Points, in no order, along strands that fork, close into loops and pass close to each other.
(in the rows, 100 means zero)
Two points are linked if the straight distance between their rows is under 91.9.
daso: 70	53	82	105	114	95	122	88	102	105	108	63	96	68	111	90	126	129	83	85	115	94	68	89	114	78	165	75	102	75
zomil: 101	83	74	117	118	132	97	116	89	143	118	101	107	72	86	104	127	107	82	83	111	103	73	89	121	98	116	74	73	96
roz: 112	49	80	124	121	124	117	75	121	123	81	110	93	97	101	83	92	136	109	120	91	90	59	96	118	116	157	72	81	49
bug: 107	81	76	104	100	104	99	81	133	117	129	99	97	89	142	100	111	134	80	127	116	116	63	93	111	106	124	48	56	101
zokif: 72	84	80	122	81	92	115	104	81	45	68	80	100	83	80	91	140	97	119	115	110	61	115	112	129	89	129	117	118	104
kula: 127	107	100	104	69	79	114	107	133	61	90	106	114	101	105	84	106	118	95	111	72	66	106	101	99	93	94	98	112	102
Fanit: 129	41	109	116	82	100	74	70	111	113	110	108	97	111	82	60	80	112	115	95	132	119	78	90	101	120	101	104	90	82
Pili: 121	121	79	92	95	71	94	129	102	111	125	108	105	90	101	93	122	87	89	92	76	77	123	104	117	57	110	80	119	121
deliz: 104	125	101	70	124	78	82	85	66	88	106	87	83	140	65	76	93	122	78	102	96	94	116	111	97	113	93	87	83	98
goru: 85	106	70	79	116	117	108	114	82	107	125	138	113	93	111	112	109	65	145	105	103	92	132	108	113	116	84	120	107	102
tufad: 138	51	118	113	78	86	98	82	118	125	136	77	97	116	117	71	77	115	108	116	124	123	85	90	90	124	93	89	88	114
tefu: 108	102	114	71	122	133	102	60	74	104	85	92	69	119	74	103	103	113	63	64	107	115	104	78	86	120	93	106	92	116
Ziven: 102	71	79	82	108	108	117	77	109	60	81	73	80	117	93	82	96	158	94	99	96	80	72	110	100	104	104	93	109	103
lebad: 66	63	92	100	135	100	108	75	92	131	101	99	85	129	77	105	92	88	124	89	90	103	83	87	124	82	111	83	111	99
bepul: 102	113	86	86	112	82	109	100	80	98	116	117	96	96	84	111	104	82	115	96	111	73	124	92	98	122	81	115	104	115
kovu: 95	102	76	101	108	96	112	128	125	105	96	105	132	86	82	86	85	86	96	105	86	71	116	97	126	86	110	104	73	82
fuseg: 105	52	97	128	96	129	111	92	104	87	61	93	95	70	81	109	109	130	68	89	92	81	80	74	108	108	122	89	96	90
nebez: 100	97	79	102	99	55	112	93	114	103	91	77	73	130	83	98	79	108	97	110	61	103	78	110	124	77	109	80	126	109
dep: 102	71	100	117	73	78	110	91	124	123	89	79	70	120	103	94	73	87	85	107	90	118	74	79	113	78	111	72	111	108
Lod: 93	97	89	99	156	129	142	64	111	102	78	87	80	87	69	108	102	111	108	63	119	104	110	101	113	118	99	86	71	109
tig: 136	96	113	105	85	72	96	102	114	93	128	88	88	129	95	70	77	120	115	111	96	94	101	102	96	119	95	93	97	124
Kuv: 128	94	109	126	77	95	95	150	139	103	135	89	134	84	136	78	76	100	133	118	123	97	95	94	88	125	120	87	91	92
mudo: 95	150	117	91	111	83	119	96	101	128	90	130	71	125	115	103	69	70	127	105	74	102	142	124	101	127	72	112	117	54
mur: 88	99	76	78	97	119	105	91	74	68	119	132	105	136	108	76	112	100	124	139	54	68	136	132	135	107	106	85	80	107
dazof: 62	83	93	133	81	76	85	68	94	87	89	97	79	79	113	132	101	98	120	111	94	99	89	83	120	90	138	109	150	111
lesa: 100	103	94	84	120	97	112	56	85	99	68	82	66	145	96	100	80	96	70	90	76	144	81	107	76	77	112	61	101	69
dava: 109	62	120	117	86	92	94	120	97	98	101	60	136	86	93	99	107	82	72	104	140	104	94	78	79	93	109	89	130	136
vipes: 140	92	133	150	70	104	104	137	127	81	120	91	124	85	127	73	100	102	107	101	120	76	87	91	91	128	135	79	92	115
Feb: 146	56	88	100	89	130	84	115	100	142	111	84	122	100	120	91	112	92	70	137	94	135	93	68	85	103	73	84	55	117
nukig: 98	48	110	105	110	151	127	54	116	109	77	93	94	91	97	95	74	107	98	90	108	115	70	92	108	120	107	107	80	79
kare: 76	123	101	94	123	143	102	125	123	117	93	102	127	53	97	97	94	77	96	67	115	94	113	85	108	102	113	123	78	101
dar: 73	106	99	83	102	101	74	92	120	113	117	83	84	122	140	100	65	114	81	124	74	142	71	111	95	79	98	68	82	95
vonid: 89	114	105	111	86	68	80	113	87	111	101	93	109	93	74	103	128	65	100	87	90	88	103	109	118	55	131	90	146	124
Lakul: 134	80	121	107	78	112	69	125	96	108	109	100	118	106	116	101	116	80	70	111	100	123	108	75	68	81	63	77	68	120
kal: 118	138	124	82	100	70	81	121	72	96	124	101	86	142	78	89	102	97	89	87	109	95	128	104	86	105	83	81	93	108
geg: 76	67	95	115	93	69	85	67	79	120	98	83	89	89	97	133	115	94	94	102	99	115	67	92	110	61	123	101	149	100
fal: 130	97	111	113	56	83	91	140	105	125	118	86	121	85	116	104	99	59	104	85	95	92	113	107	88	79	102	111	162	138
tikek: 52	99	98	107	99	71	118	90	82	73	48	105	91	111	76	102	112	97	130	98	84	94	108	122	126	59	98	135	111	84
Suri: 65	111	80	70	136	113	91	79	104	77	99	77	88	134	88	83	93	112	118	82	107	107	83	93	106	76	138	75	87	113
soraf: 73	124	90	86	123	97	81	118	78	99	122	146	99	113	109	139	128	95	109	92	82	100	121	96	91	91	75	83	119	100
kivu: 92	126	128	78	93	127	102	106	103	111	106	115	94	89	141	146	86	68	94	99	99	110	114	91	56	120	70	118	107	94
suda: 108	125	127	91	99	112	88	108	87	104	95	85	104	121	93	118	60	87	68	104	82	106	107	94	63	110	61	85	92	101
sug: 96	163	97	101	68	86	103	92	83	72	74	121	83	125	95	108	97	81	110	96	74	108	107	120	107	94	118	127	139	94
Kubu: 73	109	96	96	145	91	106	64	92	95	60	78	51	139	99	111	59	124	89	84	78	131	93	131	99	102	93	66	104	49
sem: 136	125	117	112	56	46	125	117	138	92	95	103	106	95	120	93	101	96	90	95	91	83	102	110	90	68	106	105	133	110
Leko: 117	146	97	91	67	96	91	98	89	98	91	153	88	115	110	111	113	86	124	85	87	102	125	102	86	86	118	134	132	98
Rok: 124	70	104	94	99	108	101	61	88	93	119	101	87	107	79	116	120	111	94	92	137	100	85	79	82	126	106	86	117	122
vosim: 77	105	95	95	110	103	104	101	117	114	108	119	93	86	90	85	107	96	106	91	81	100	102	95	129	76	85	109	86	102
Mev: 95	134	81	104	97	76	99	91	70	95	91	119	103	89	107	156	107	80	86	99	74	100	95	124	66	91	70	97	142	69
Tesi: 76	136	89	63	125	74	93	103	97	98	116	110	107	133	112	82	78	81	115	132	90	87	154	137	104	114	94	103	67	77
Dobo: 101	113	111	79	100	124	94	112	112	65	99	81	108	115	107	86	62	104	108	99	119	106	82	82	72	113	103	96	91	119
gan: 111	143	121	87	83	76	92	110	79	95	100	103	107	137	67	55	84	57	134	110	104	104	125	132	106	101	94	132	106	85
Fev: 102	64	85	136	87	122	107	97	127	124	100	104	77	80	111	88	89	125	111	115	91	107	70	87	137	120	139	86	86	80
Para: 128	90	143	127	84	107	136	110	74	86	90	99	127	90	109	125	116	72	95	104	115	101	92	47	66	106	80	119	60	130
libo: 105	101	115	132	71	73	88	106	93	58	71	80	87	98	65	93	111	96	97	77	115	77	109	73	94	94	141	120	129	116
gub: 94	107	88	110	106	111	114	108	100	97	74	149	121	63	82	106	135	94	107	84	108	67	121	88	116	99	118	119	94	80
fudil: 60	136	99	63	119	122	84	107	79	74	95	126	108	135	121	100	74	110	111	108	50	99	133	131	97	115	91	91	112	80
tedif: 96	89	97	91	108	94	78	70	93	79	78	80	85	103	86	130	117	105	85	85	129	94	85	83	83	98	118	92	124	127
pavo: 140	78	107	102	140	124	112	77	104	112	99	78	106	101	76	74	88	117	101	85	142	92	83	103	90	144	102	97	58	80
Robus: 94	86	83	84	111	81	108	87	69	113	142	99	76	109	102	130	119	118	94	111	82	100	97	103	114	106	73	84	125	119
tipo: 139	86	103	111	80	122	99	121	137	90	112	91	136	78	108	85	64	122	88	106	73	87	90	89	84	116	84	112	53	93
lurud: 128	62	81	122	91	109	121	98	110	94	94	90	109	83	94	109	108	125	84	101	74	83	79	80	122	107	102	78	118	114
susa: 107	105	117	97	78	76	89	105	134	108	111	103	88	106	157	110	93	90	96	124	108	133	84	113	78	87	69	69	122	108
Zufel: 74	132	87	56	123	107	69	121	95	98	128	106	111	119	132	97	80	116	101	111	69	90	139	140	109	109	91	109	83	88
bev: 126	105	128	110	122	120	105	77	117	113	110	88	112	105	103	81	63	112	109	99	131	100	82	87	82	138	108	104	23	95
gasok: 95	125	76	79	99	129	107	110	86	67	108	132	103	121	119	101	107	106	114	112	48	84	134	110	106	112	86	100	119	117
getup: 99	77	111	90	97	141	72	127	96	98	97	117	127	75	66	89	102	93	101	77	105	97	94	103	106	92	82	130	98	94
rup: 109	142	135	106	99	92	111	106	84	75	95	72	74	135	97	114	63	93	77	102	85	99	109	115	69	138	75	92	90	67
dasir: 162	80	85	120	94	107	100	105	85	98	110	82	130	104	62	59	111	126	103	105	97	73	97	97	102	125	124	91	80	109
Dotaz: 88	82	128	92	112	156	106	77	118	109	75	92	98	96	102	105	63	100	100	84	110	119	93	78	103	124	79	115	77	110
Dase: 88	59	85	106	92	78	109	91	108	98	97	70	92	78	92	77	123	128	89	103	114	91	89	98	125	83	145	90	135	103
zifu: 83	103	90	131	154	131	143	75	105	114	76	116	106	80	65	114	102	113	124	87	89	86	108	94	135	134	104	88	81	100
kote: 63	112	104	106	108	91	78	75	63	128	114	102	96	92	83	144	111	101	104	94	90	122	77	110	106	60	93	123	133	92
vefu: 102	87	104	80	105	99	55	71	101	116	132	118	85	120	109	79	85	138	78	99	79	121	116	98	104	108	89	86	62	96
zaz: 74	91	95	124	66	92	87	91	127	85	84	129	91	91	115	115	98	94	101	98	92	102	81	70	107	85	125	78	127	130
mogap: 111	82	78	73	109	110	53	78	104	86	122	104	114	113	108	83	104	148	81	102	71	108	88	112	94	93	105	70	67	109
niten: 112	100	110	64	136	107	104	63	80	116	104	80	67	129	77	88	92	122	86	81	85	108	122	116	117	118	91	104	94	105
vaka: 77	111	105	97	132	118	120	66	98	112	104	109	81	72	114	142	86	75	111	87	113	107	110	74	117	120	89	110	91	116
kuzo: 87	109	95	84	112	80	78	101	77	110	150	142	106	100	105	90	139	127	105	99	70	96	117	123	125	70	73	100	65	86
gomif: 120	109	106	105	89	94	62	124	145	105	135	113	105	105	143	80	87	102	94	112	128	113	101	102	76	108	98	88	44	95
firu: 106	106	109	72	91	86	68	125	126	114	140	72	104	93	130	77	77	111	82	117	126	121	99	106	84	93	92	116	62	113
Mosod: 91	109	114	99	85	76	109	84	88	105	87	64	76	104	107	134	85	88	69	121	101	137	65	92	73	88	76	94	114	101
vep: 128	90	87	111	142	122	119	91	103	95	70	92	98	98	50	72	116	130	109	90	116	77	92	104	119	129	127	103	62	70
zatu: 92	136	122	86	78	98	74	95	90	76	101	117	85	117	109	104	104	117	95	102	98	117	75	116	77	99	77	103	145	89
kemes: 83	114	82	95	66	74	117	102	80	120	76	101	118	85	95	112	118	68	105	114	96	79	146	115	102	52	122	140	148	73
lupen: 101	94	86	109	83	106	104	113	104	81	111	97	129	74	109	142	101	77	111	106	125	75	92	91	70	126	102	102	133	127
suf: 135	117	126	109	57	54	115	92	103	91	107	90	112	84	133	138	106	91	100	103	110	84	98	97	63	88	100	112	145	124
Lik: 66	146	114	93	91	93	113	98	119	104	81	114	81	99	110	123	77	69	87	88	87	108	91	84	85	65	95	109	97	99
tet: 110	137	107	102	81	66	111	107	88	107	118	116	66	128	122	104	88	92	100	109	81	112	118	125	102	128	75	114	136	69
defur: 142	94	122	125	71	79	120	127	109	122	138	104	91	88	153	106	107	65	108	97	112	106	106	86	81	110	93	96	101	136
Gede: 76	41	83	89	111	96	116	84	109	86	56	79	77	112	77	83	90	128	115	92	87	98	80	111	125	80	110	111	111	86
kuno: 86	135	95	105	76	113	62	90	62	113	110	89	98	89	88	136	117	83	83	77	80	131	76	123	97	65	103	101	147	100
los: 78	118	110	83	113	97	103	84	107	94	108	110	72	89	134	130	111	92	91	100	127	101	83	71	92	120	93	89	82	113
reko: 81	108	99	97	95	134	106	105	130	66	79	96	99	91	113	91	89	105	105	94	127	100	66	86	95	129	128	110	81	107
tabod: 119	98	70	89	74	112	92	145	95	100	119	130	131	89	111	64	122	85	125	115	99	84	136	130	110	82	105	130	125	113
Teti: 87	120	69	63	116	76	104	116	118	129	126	125	114	100	121	78	85	80	121	118	107	90	139	120	113	79	83	122	73	73
nuseg: 117	116	85	85	79	117	114	133	127	96	109	131	119	64	140	105	124	122	109	95	109	84	90	97	88	97	96	112	94	85
Boma: 145	102	141	130	58	84	122	130	110	94	132	77	112	83	146	80	110	92	112	75	124	95	93	86	98	111	126	101	95	147
nirel: 135	83	88	103	92	77	91	144	134	118	131	105	138	63	121	94	93	110	92	112	91	84	103	122	86	83	57	102	83	90
dut: 93	102	86	96	110	116	111	104	99	106	116	123	119	93	93	69	104	79	136	128	109	90	121	131	130	127	92	115	71	100
dader: 75	102	108	99	98	87	97	110	106	97	72	121	115	121	63	66	75	67	136	109	111	103	122	112	115	88	98	121	110	82
ris: 113	89	124	109	92	118	100	72	83	105	108	109	77	117	71	103	105	92	105	74	115	113	101	71	94	124	90	116	110	126
kiti: 101	122	103	87	88	83	118	98	56	95	91	106	97	123	71	89	105	56	115	127	106	102	127	148	106	95	75	124	122	90
gide: 119	98	93	125	100	120	109	107	121	112	82	77	100	77	104	80	120	135	70	109	136	84	63	78	90	111	146	68	57	95
tel: 115	76	81	92	112	105	110	96	89	128	141	97	81	91	99	92	113	131	112	109	102	112	84	109	132	128	72	105	99	108
foruf: 75	84	64	137	136	96	135	78	102	89	72	109	91	99	77	128	124	105	127	91	94	75	97	88	141	117	113	93	90	100
lodu: 92	90	118	104	75	84	118	91	93	117	72	65	88	73	98	128	101	75	67	114	111	109	78	69	92	84	95	119	109	116
kivo: 88	106	87	86	96	76	99	86	106	99	108	106	90	124	94	75	90	109	111	121	61	108	109	120	140	74	104	88	92	98
satip: 131	90	99	102	94	61	56	121	120	117	145	109	120	104	103	94	88	112	95	122	86	109	123	128	91	90	73	107	85	98
koba: 98	97	102	109	69	109	113	148	95	78	82	107	137	77	81	66	124	89	112	104	128	72	128	103	102	113	122	145	116	87
fana: 103	107	84	71	99	85	92	128	88	113	86	143	129	104	92	97	120	84	107	95	120	93	134	104	86	62	92	106	128	81
Bizar: 152	103	113	111	66	81	115	117	113	111	125	106	115	102	156	109	98	86	124	80	115	101	123	100	67	89	111	121	147	135
Posi: 140	142	125	103	82	67	84	118	72	111	131	88	100	112	84	103	108	74	90	93	117	112	104	116	74	95	79	95	130	102
kup: 95	96	72	110	119	88	101	68	78	69	66	69	73	83	69	138	121	125	108	86	114	73	100	85	113	102	123	119	100	120
safo: 105	168	85	104	87	87	123	93	70	90	89	88	102	91	102	131	93	83	78	84	70	106	100	146	80	125	81	101	138	50
zupe: 61	127	94	93	101	88	133	100	80	101	59	115	118	108	89	104	119	80	113	109	76	85	133	137	109	43	102	144	111	65
Bek: 83	114	111	88	131	107	117	81	120	93	106	117	100	102	88	68	81	95	138	105	117	117	128	111	132	133	84	129	82	99
zof: 69	45	81	83	129	126	135	71	90	110	84	67	94	86	103	109	115	105	83	76	101	96	68	80	102	75	152	92	89	81
Rop: 63	61	84	114	141	119	111	90	86	135	114	92	106	80	86	124	110	92	110	81	101	101	91	72	130	89	109	77	92	105
Lif: 80	63	102	96	112	105	129	72	117	97	74	86	82	86	86	96	77	132	107	96	105	110	75	105	135	109	81	128	101	84
muk: 66	143	116	94	112	100	82	95	116	120	115	106	69	111	117	102	66	73	93	104	85	133	93	96	97	79	92	85	85	101
Bimiz: 68	77	107	89	124	107	91	64	97	119	104	91	80	120	86	103	82	92	98	95	119	133	63	95	92	79	113	80	120	93
soped: 78	114	104	113	112	125	118	106	114	97	68	103	112	45	96	131	113	81	95	73	115	73	118	79	98	103	113	140	84	81
pusu: 75	107	99	138	96	125	96	96	97	99	80	98	110	39	115	138	116	90	92	100	124	78	91	66	95	121	138	124	91	93
Bot: 75	109	92	81	128	103	115	59	73	105	77	85	80	109	70	109	102	101	108	80	83	111	120	114	119	95	102	119	111	121
pem: 76	70	81	95	141	107	109	50	63	93	69	68	81	92	70	144	125	121	117	73	94	89	103	102	112	81	117	129	114	101
tubi: 97	82	117	127	56	90	80	97	126	107	80	91	78	93	107	83	105	90	73	96	90	107	95	68	115	75	130	75	122	123
nifod: 71	124	103	87	149	108	116	59	73	126	105	79	59	95	101	145	92	91	95	85	78	108	115	97	110	105	90	98	112	115
memu: 89	93	77	135	118	105	101	127	97	113	119	112	121	71	82	85	127	122	109	110	113	87	93	101	132	102	138	76	90	88
Gasip: 117	112	112	113	69	91	89	112	109	81	106	105	104	76	90	87	128	102	97	79	120	84	102	80	101	97	131	107	104	123
vob: 90	153	124	89	116	82	125	91	111	102	78	126	75	114	87	90	85	87	110	86	103	113	127	128	100	99	86	127	110	70
vel: 130	129	103	87	83	110	90	129	120	98	115	116	105	84	122	83	114	102	97	87	97	76	105	80	88	104	106	105	74	111
tanu: 112	102	114	71	94	141	80	125	99	108	132	101	79	88	148	102	118	110	79	91	127	133	100	109	84	113	51	120	70	112
tifef: 115	92	72	97	92	76	129	106	120	56	78	87	99	110	98	78	115	139	100	119	81	81	96	119	128	99	100	99	98	103
butif: 90	123	86	115	113	55	95	86	87	91	79	85	79	134	75	109	96	85	110	112	93	116	84	116	111	83	117	81	131	96
bip: 105	164	93	107	93	101	115	82	69	77	63	62	89	100	78	129	81	79	78	80	89	118	84	126	71	115	81	115	115	73
fegol: 86	72	86	74	149	134	135	57	99	110	82	68	87	93	78	112	89	99	81	67	86	97	100	88	100	78	111	84	74	96
livi: 149	96	99	111	71	87	106	127	118	74	118	109	138	104	92	78	82	119	97	122	68	66	119	100	94	119	80	106	78	91
seve: 99	94	114	85	123	115	72	123	122	124	111	130	106	86	127	118	82	86	94	95	100	112	126	115	72	90	40	115	67	75
fudon: 139	78	81	78	95	117	73	96	92	102	127	99	120	103	74	76	108	140	71	100	82	83	95	109	110	108	100	88	83	106
Tepi: 63	106	85	68	138	102	104	86	95	58	73	86	73	130	93	103	97	137	118	85	98	91	88	115	96	100	101	89	96	109
zuzut: 94	121	106	105	109	145	100	118	134	117	101	109	110	60	108	92	101	114	93	89	126	89	85	94	107	104	103	123	48	74
doda: 103	83	72	100	97	97	85	122	98	116	139	105	125	81	118	109	132	113	92	98	69	101	98	102	120	61	82	72	112	125
bupog: 123	72	101	109	92	115	107	107	101	137	110	96	109	81	109	91	123	93	62	113	122	115	70	68	110	107	92	78	54	106
Kaz: 92	75	77	134	110	82	115	118	118	80	87	58	112	83	88	64	100	109	107	111	122	79	106	110	122	118	146	81	129	113
gemu: 84	99	101	88	110	141	89	110	113	116	116	125	91	67	132	103	123	119	84	89	118	124	84	101	102	92	74	115	57	97
totu: 100	103	110	91	117	78	65	109	95	127	126	125	109	103	97	102	76	114	91	112	82	110	124	126	96	90	41	113	70	69
dofum: 91	134	92	67	97	99	75	130	86	103	115	133	107	121	127	115	108	94	108	92	97	103	136	130	74	77	86	94	132	84
Futo: 108	81	123	89	103	118	50	98	82	105	124	104	86	133	114	104	86	142	69	105	92	102	118	113	81	129	75	82	88	90
Deze: 101	98	128	84	87	87	80	91	118	110	99	82	91	125	149	101	71	102	81	140	98	138	85	85	72	103	68	79	71	102
ririf: 113	88	94	121	87	75	130	116	91	58	102	101	126	92	93	118	100	87	139	114	128	64	111	90	80	123	106	127	129	109
kam: 138	53	79	113	124	113	114	87	108	122	75	91	98	98	64	73	93	136	96	101	86	74	82	118	106	114	147	93	58	54
Gir: 104	95	113	84	83	122	102	122	89	83	91	92	125	91	79	79	92	97	120	96	99	89	106	103	95	107	90	145	126	100
vedu: 101	99	117	109	101	89	76	103	144	112	110	124	83	99	114	77	82	94	102	103	134	112	80	74	95	100	103	86	57	97
Todiv: 80	81	76	111	110	85	117	127	107	87	82	73	111	84	69	95	87	90	103	100	99	78	103	88	121	104	110	105	108	104
Korup: 118	91	129	130	95	96	115	114	102	72	79	102	124	88	95	118	108	85	87	96	140	82	86	60	57	110	93	93	67	99
laf: 85	129	134	97	128	106	115	78	112	88	85	114	72	102	87	105	73	97	131	84	115	121	137	108	98	129	77	126	112	94
gutar: 97	125	109	88	135	121	96	84	114	97	115	110	98	108	97	70	75	128	122	98	110	98	104	97	107	152	93	103	53	96
kesun: 82	118	63	111	118	69	122	94	56	93	84	88	100	127	77	123	110	73	109	127	65	100	105	145	110	82	92	83	132	97
div: 107	62	129	103	86	107	107	95	81	128	95	77	110	107	101	102	96	60	96	119	144	135	86	47	82	110	94	107	85	121
kanov: 92	46	100	115	92	121	97	111	98	96	78	75	123	70	86	101	129	98	55	102	128	97	82	68	84	96	116	78	100	99
lam: 95	92	110	65	95	85	82	97	112	106	121	73	100	89	103	79	84	130	73	113	114	119	79	117	105	78	77	109	84	91
naz: 73	91	100	68	107	109	93	52	77	102	80	91	62	134	105	113	111	112	69	99	93	134	67	94	78	80	118	81	120	84
rofol: 91	93	122	92	90	148	67	106	91	122	92	104	113	88	87	115	114	82	81	70	118	122	102	75	93	72	84	123	92	121
zafum: 95	119	97	97	113	106	71	120	87	107	119	118	115	134	84	102	64	62	119	103	85	107	105	126	84	113	87	89	127	102
tepe: 139	78	90	118	89	72	99	94	125	102	110	74	103	121	81	47	94	136	114	117	107	85	98	110	123	117	121	95	74	106
fiz: 80	126	99	89	88	79	96	99	81	98	103	128	79	110	123	136	101	108	108	113	84	118	96	127	91	114	65	110	156	75
Mon: 87	84	71	102	95	121	116	90	131	124	112	101	86	92	143	98	91	118	107	106	96	108	62	82	123	103	126	63	88	112
dozi: 106	96	137	122	70	71	106	111	76	115	100	70	116	95	104	115	94	54	82	113	131	120	87	64	73	87	102	110	113	132
gava: 74	97	135	92	100	144	84	89	98	97	73	100	107	75	96	121	82	83	102	89	126	114	96	90	78	109	85	138	106	120
lenar: 92	104	107	107	90	105	74	125	117	86	92	124	121	125	86	79	56	67	140	102	88	108	111	99	85	103	97	103	122	94
Lub: 101	87	100	87	95	103	83	115	118	109	119	79	129	72	120	95	127	111	63	91	110	102	82	102	94	65	97	69	100	125
reren: 149	111	127	111	84	62	71	127	109	118	133	106	93	115	115	80	103	93	88	93	100	125	107	120	89	75	71	98	99	106
luv: 103	109	133	84	84	113	82	86	94	62	93	78	95	132	100	81	85	129	82	104	105	126	73	103	66	111	86	103	116	102
kelo: 134	111	67	82	82	108	106	144	101	128	131	106	114	93	107	99	99	76	106	94	72	82	136	110	111	84	87	114	119	106
vufel: 119	96	106	117	59	77	97	118	92	109	90	93	128	71	99	113	111	71	104	101	97	79	131	106	87	79	116	142	169	102
ros: 76	127	109	95	144	93	101	81	63	92	77	77	64	136	96	126	91	116	90	93	93	121	90	135	103	132	96	86	122	61
geke: 129	126	106	103	88	63	122	101	66	89	101	108	89	128	69	112	110	72	113	115	94	76	132	110	92	108	83	128	123	103
Tezim: 86	102	120	87	89	105	113	66	97	93	77	91	64	117	124	98	118	104	83	109	140	126	78	62	84	117	108	100	81	122
Mer: 108	133	122	103	84	63	105	97	111	100	102	83	98	104	133	135	94	76	80	119	112	113	83	111	56	99	87	84	142	110
tes: 89	100	94	95	125	79	79	107	84	104	131	139	87	133	101	116	109	104	103	109	77	101	113	112	112	117	71	47	115	111
Lele: 66	121	122	93	132	115	86	95	82	63	74	112	94	134	97	117	90	113	101	102	74	101	118	126	104	141	77	85	121	76
gidom: 70	89	106	57	132	112	92	86	95	95	115	84	113	96	100	92	93	140	91	83	102	119	84	109	105	86	86	103	94	87
susev: 113	96	101	100	92	106	80	108	101	112	114	114	100	103	96	120	94	83	84	105	98	103	87	85	80	96	70	76	98	124
raroz: 67	65	78	122	123	106	135	100	109	87	65	129	113	89	80	102	117	85	130	127	96	84	109	108	141	97	94	99	79	84
bago: 98	109	70	111	108	87	97	122	103	87	123	117	118	101	102	79	139	109	132	110	99	78	105	99	133	96	142	69	102	114
vum: 83	79	86	89	125	95	66	59	80	117	136	119	93	128	89	87	117	140	106	96	53	107	123	114	125	81	86	84	54	86
lar: 106	107	74	110	84	95	125	105	101	61	65	93	96	108	78	61	138	104	102	115	98	66	119	111	137	99	124	110	89	123
vufil: 124	86	79	111	81	115	105	143	129	106	111	131	135	70	134	96	121	107	135	113	103	94	111	115	109	107	108	117	123	88
Mebir: 105	106	131	92	77	113	89	91	121	104	99	92	68	105	128	70	107	94	85	104	136	131	84	62	106	97	113	98	58	116
geref: 97	80	93	125	84	91	94	131	115	101	117	104	134	56	124	102	117	97	113	98	131	88	103	107	95	111	113	106	149	115
lig: 93	113	74	90	98	105	88	110	107	74	117	136	139	113	119	78	119	105	131	120	66	80	123	119	118	84	124	63	85	113
zez: 115	107	136	103	119	131	96	114	109	107	95	124	88	91	142	131	87	82	83	87	89	113	132	81	70	120	45	94	68	96
lasil: 62	107	71	100	100	87	108	92	88	67	65	104	93	98	87	136	122	120	115	91	66	79	90	105	115	65	107	118	123	108
Gadeb: 101	105	101	112	68	91	79	105	77	89	74	99	97	115	52	80	115	90	108	94	99	98	104	106	121	72	130	117	142	116
Dulup: 108	96	102	143	80	113	119	127	91	88	87	93	103	64	75	79	118	120	119	94	116	73	100	100	120	134	137	137	104	85
Domo: 103	110	91	100	84	85	84	104	100	99	92	152	110	85	97	120	134	80	109	84	99	87	126	79	85	75	108	116	127	88
Miz: 117	87	142	121	84	130	110	122	84	100	91	92	125	112	118	94	104	58	106	99	128	135	100	45	63	108	93	117	46	121
leput: 107	79	85	124	96	146	113	130	124	107	81	96	138	74	96	97	68	106	84	111	84	85	73	88	100	116	95	87	73	100
pemig: 89	127	95	106	108	110	91	107	81	110	80	104	103	128	60	101	72	73	97	86	50	102	94	109	99	88	97	83	113	95
Gomo: 125	98	103	125	110	102	119	110	116	82	100	87	112	88	96	102	107	111	90	108	143	77	69	71	77	123	115	61	74	108

How many points has the smallest loop of links through each point below? Write - if it is on no loop.
Gadeb | 10
dazof | -
mur | 15
Tezim | -
Rok | 8

A tip is a point with one link. Name the tips that can be reached along the links from each point below, in the order of the rows.
vufil | ririf, Lub
vosim | kuno, kesun, raroz
mogap | Fanit, kuzo, Futo
totu | kivu, nirel, gidom
goru | bug, reko, bip, pemig
soraf | sug, tel, pusu, tanu
Feb | rup, Teti
